Each scene shows the same named points in several views. A view is turned or mirrored, and shifted as a whole, has a little noise and may leave points out.
(in the rows, 128 means zero)

Scene 1
View 1
bepid: [134 159  95  99  95 135 157 141 132 143 148 120 133 112 152 126 137 154
  92 143]
zanu: [ 91 135 120 107 108 118 167 147 114 125 140 113 113 149 149 110 126 171
  71 104]
Migod: [148  98 108  91 107 151 117 100 127 151 165 128 124 122  99 109 114 136
 115  98]
Betud: [130  86 116  86 123 124 125  88 111 166 160 105 116 158 108 116 120 158
  97  95]
Bifig: [107 138 116 111  99 121 139 130 112 200 194  69 142 150  98 111 112 136
  72 113]
fem: [123 102 119 119 101 141 126 113 116 159 173 102 114 147  94 118 124 133
 105  89]
domap: [129 107  92  80 127  92 144 122 125 177 149 144 129 157 136 171 143 149
  88 157]
lovo: [120 124 120 131  86 160 136 127 120 135 166 102 113 128 104 100 123 135
 106  80]
gubo: [162  77  88  82 123 129 130 101 135 118 118 188 102 133 140 170 155 148
 133 131]
leb: [115  85 114 128 107 135 141 137 124 100 132 165  86 151 122 147 146 133
 118  89]
Tiput: [124  95 106 123 102 129 131 137 125 143 159 151 108 146 102 155 142 114
 116 109]
kag: [136 102 116  86 112 138 122  94 117 169 171 100 129 137 100  99 106 150
  99  93]
Buzot: [120 115 129  91 114 146 141  86 106 134 146  75 109 144 134  73 113 192
  89  70]
domiz: [169  87 117  80 116 177 129  55 120  80 107 125  83 118 152  84 131 200
 138  65]
gesi: [103  86 121 109 112 121 135 129 114 137 158 137 109 157 100 123 118 137
  96  85]
Daf: [144 110  96  75 122 131 158 116 132  82  92 176  98 122 184 140 151 188
 112 127]
ridop: [140 124 123  92 104 162 127  79 112 157 170  63 125 127 112  67 104 171
  98  75]
sabe: [133 100 133 114  92 182 110  89 114 138 180  83 113 120  74  55  90 139
 116  38]
Git: [119  86 111 148  94 127 112 132 119 193 201 114 114 167  58 163 140  84
 116 101]
View 2
ridop: [130 124 164 147 107 174 110 153 160 115 158 120 142 203 172  54 171 154
 117 204]
Bifig: [ 92  92 154 138 129 137 128  98 160 131 106 145 109 180 156  46 169 186
 120 189]
sabe: [141  99 188 164  92 173  77 172 118 134 147 119 165 222 150  76 182 152
 125 186]
kag: [123 103 149 126 122 156 112 129 154 129 154 119 137 186 152  79 153 151
 122 178]
gesi: [138  84 153 132 104 140 118  94 146 147 134 113 132 191 131  70 143 128
 127 123]
fem: [129  95 159 150 110 144 118 113 144 145 129 124 137 178 151  83 162 151
 125 157]
Tiput: [143  79 149 149 100 119 132  93 150 159 122 126 128 147 125 107 128 127
 125 127]
domap: [120  98 111 105 134 122 161  67 194 138 143 123 103 130 143  85 108 134
 121 144]
Buzot: [149 134 158 143  96 178 121 130 170 117 164 104 139 212 176  30 166 129
 121 172]
zanu: [144 108 152 142  83 144 143  87 192 122 123 126 105 188 142  12 133 114
 112 142]
bepid: [136 110 143 149  90 129 150 113 206 119 125 148 100 139 134  52 109 121
 100 184]
Betud: [129 107 139 118 128 156 124 105 155 136 161 106 137 184 162  78 154 145
 131 154]
domiz: [201 150 152 153  70 185 122 164 176 121 209  84 167 185 166  86 130  74
 118 154]
lovo: [144  99 173 170  85 145 118 124 150 139 120 129 134 185 144  64 161 138
 120 161]
Migod: [137  97 149 134 112 147 108 138 151 135 153 122 142 170 134 103 134 136
 119 173]
View 3
ridop: [ 69 144 192  74 180  74 106 110 138  66 109 140 121  74 100  82 111 115
 180  63]
sabe: [ 80  98 198  46 187 101  85 128 132  57 126 144 115  94  99  70 123 139
 205  36]
gesi: [ 98  96 168 120 148 104 103 118 134  83 133  98 104 125 136 117 147 149
 152  77]
kag: [ 78 116 186 104 179  96 119 111 133  68 112 117 103  99 110  94 115 121
 163  86]
lovo: [ 74 121 184  90 143 103  80 140 127  90 121 100 107  87 120  88 139 148
 184  64]
Tiput: [ 84  97 175 131 124 132  94 138 123  94 127  63  91 130 135 107 145 135
 156 101]
Bifig: [ 74 129 192 114 171  89 142 143 156  86  86 104  91  48 122 111 125 164
 162 107]
leb: [ 95 108 159 126 105 119  66 121 117  99 150  73 112 150 143 110 160 131
 154  70]
bepid: [ 47 167 168 154 130  85  84 113 107 117 108  70  97  74 114  89 126 134
 152  99]
domap: [ 78 136 166 178 133 101 132 104 129  96 109  63  92 118 133 123 126 110
 118 140]
domiz: [ 75 156 165  81 133  81  46  67 102  70 157 129 149 152 102  74 122  55
 166  34]
zanu: [ 82 156 153 141 130  62  88 101 133 113 123 102 117  81 140 122 149 161
 143  69]
Daf: [ 68 170 138 169 100  82  50  61  88 114 150  74 124 151 124  97 138  86
 126  76]
Migod: [ 71 107 185 110 167 114  96 114 115  73 122  99  96 118 106  80 117 115
 169  87]
gubo: [ 74 123 161 158 111 126  77  90  94  91 144  56 105 175 121  95 130  71
 133 109]
fem: [ 85 110 188  96 152 110 110 136 141  77 116 100 104 101 124 103 133 135
 171  85]
Git: [ 94  70 203 100 142 155 135 183 154  73 107  65  82 111 138 115 141 146
 172 121]
Buzot: [ 85 155 173  85 159  58  97  93 142  75 124 143 136  88 118 102 126 117
 162  50]
View 4
leb: [167 143  98  84  77 106 124 120 100 100  81  74  73 116 133 115 156 134
  55  79]
sabe: [143 127 112 152 101 105 112  70  76 148  50 130  81 189 133 128  85 161
 145  79]
fem: [150 125 103 102  97 135 100  96 107 117  77 119 109 144 119 120 122 148
 115  81]
ridop: [140 128 100 131  99 114 113 101 100 115  58 176 120 181 145 132  83 144
 140  99]
domap: [160 128 105  61 107 176 108 155 124  72  87 137 149  97 129 112 161 125
  62 107]
domiz: [175 163  98 162  62  52 147 130  72  59  20 159  72 151 174 139 103 128
  67  97]
bepid: [150 141 100  70 101 132 118 144 125 114  88 150 137 134 186 126 150  83
  91  89]
Git: [157 114 107  87 103 175  62  76 117 127  92  75 119 109  79 111 148 153
 126  52]
Bifig: [131 110  97  70 117 166  93 103 132 136 104 148 148 162 123 119 116 140
 142  97]
Betud: [153 123 104 107  99 142 112 115 101  85  68 144 120 141 112 119 112 165
  98 106]
Migod: [156 132 121 127 110 144 107 110  85 115  50 131 112 135 141 123 128 137
 103  84]
Tiput: [163 133 109  85  97 145 101 112 105 112  82  83 101 107 123 115 161 130
  81  70]
gubo: [185 150 116 110  86 133 118 151  88  57  45 111 104  77 147 120 172 118
  33  83]
Buzot: [144 135  86 111  84  92 135 114 107  94  71 169 105 185 142 128  84 153
 109 116]
Daf: [175 163 100  88  76  91 154 173  98  59  59 134  97 110 187 125 159  98
  19 108]
zanu: [140 133  84  50  91 108 143 137 127 114 110 133 107 163 158 119 128 126
  78 117]
lovo: [149 135  99 100  93 111 108  95 106 139  80 116  96 159 146 125 121 126
 120  75]
kag: [147 125 112 116 111 145 109 108  95 109  62 150 122 152 129 121 109 151
 115 100]
View 5
sabe: [176  96  49 135 118 144 208  77  93 110 186 148  81 169 157 117 188 200
 158 145]
gubo: [146 148  90 146 114 181 148 101 146 182 137 147 148 156 100 102  61 141
  84 111]
Migod: [170 131  73 136 128 159 164 105 118 141 168 157 116 165 138 121 140 178
 128 113]
Buzot: [124 101  60 140 132 123 211  88 161 136 165 162 106 134 148 120 147 175
 186 143]
leb: [145 126 116 131 113 146 183  72 132 165 140 147 122 142 123  98 107 148
  66 155]
kag: [161 128  70 134 136 141 165 106 138 136 173 164 108 159 156 136 156 173
 152 115]
Daf: [112 128 105 138 123 160 189  99 162 181 123 161 170 123  79  74  50 156
 124 125]
domap: [139 165 118 134 150 134 129 131 181 179 144 173 146 138 142 143 106 143
 100  99]
fem: [160 128  84 140 135 131 174  99 136 143 168 155  99 157 158 137 160 176
 108 137]
gesi: [152 127 111 117 122 131 166  80 135 147 158 163 111 143 154 120 147 144
 106 141]
ridop: [149 108  47 147 142 132 202 107 141 126 179 161 103 154 152 133 166 200
 185 127]
Tiput: [164 143 115 132 129 143 158  98 130 162 153 152 118 155 138 123 130 162
  59 134]
Git: [188 154 101 142 137 129 142 104 128 151 172 145  84 176 182 166 177 165
  37 137]
Bifig: [158 139 104 133 169  98 165 133 156 139 174 178 108 142 179 163 192 193
 129 121]
zanu: [118 119 131 121 148 100 200 101 164 154 146 179 137 110 135 110 135 172
 133 147]
lovo: [159 116  91 138 138 125 203  97 120 138 166 157 107 149 141 119 164 201
 110 146]
Betud: [147 130  71 135 128 139 159  96 157 148 165 159 106 153 161 140 141 148
 144 123]

Which points are out of place in each view (at most two, in the order of its rows)? Write - if all are in place.
view 1 => -
view 2 => lovo
view 3 => -
view 4 => domiz
view 5 => -
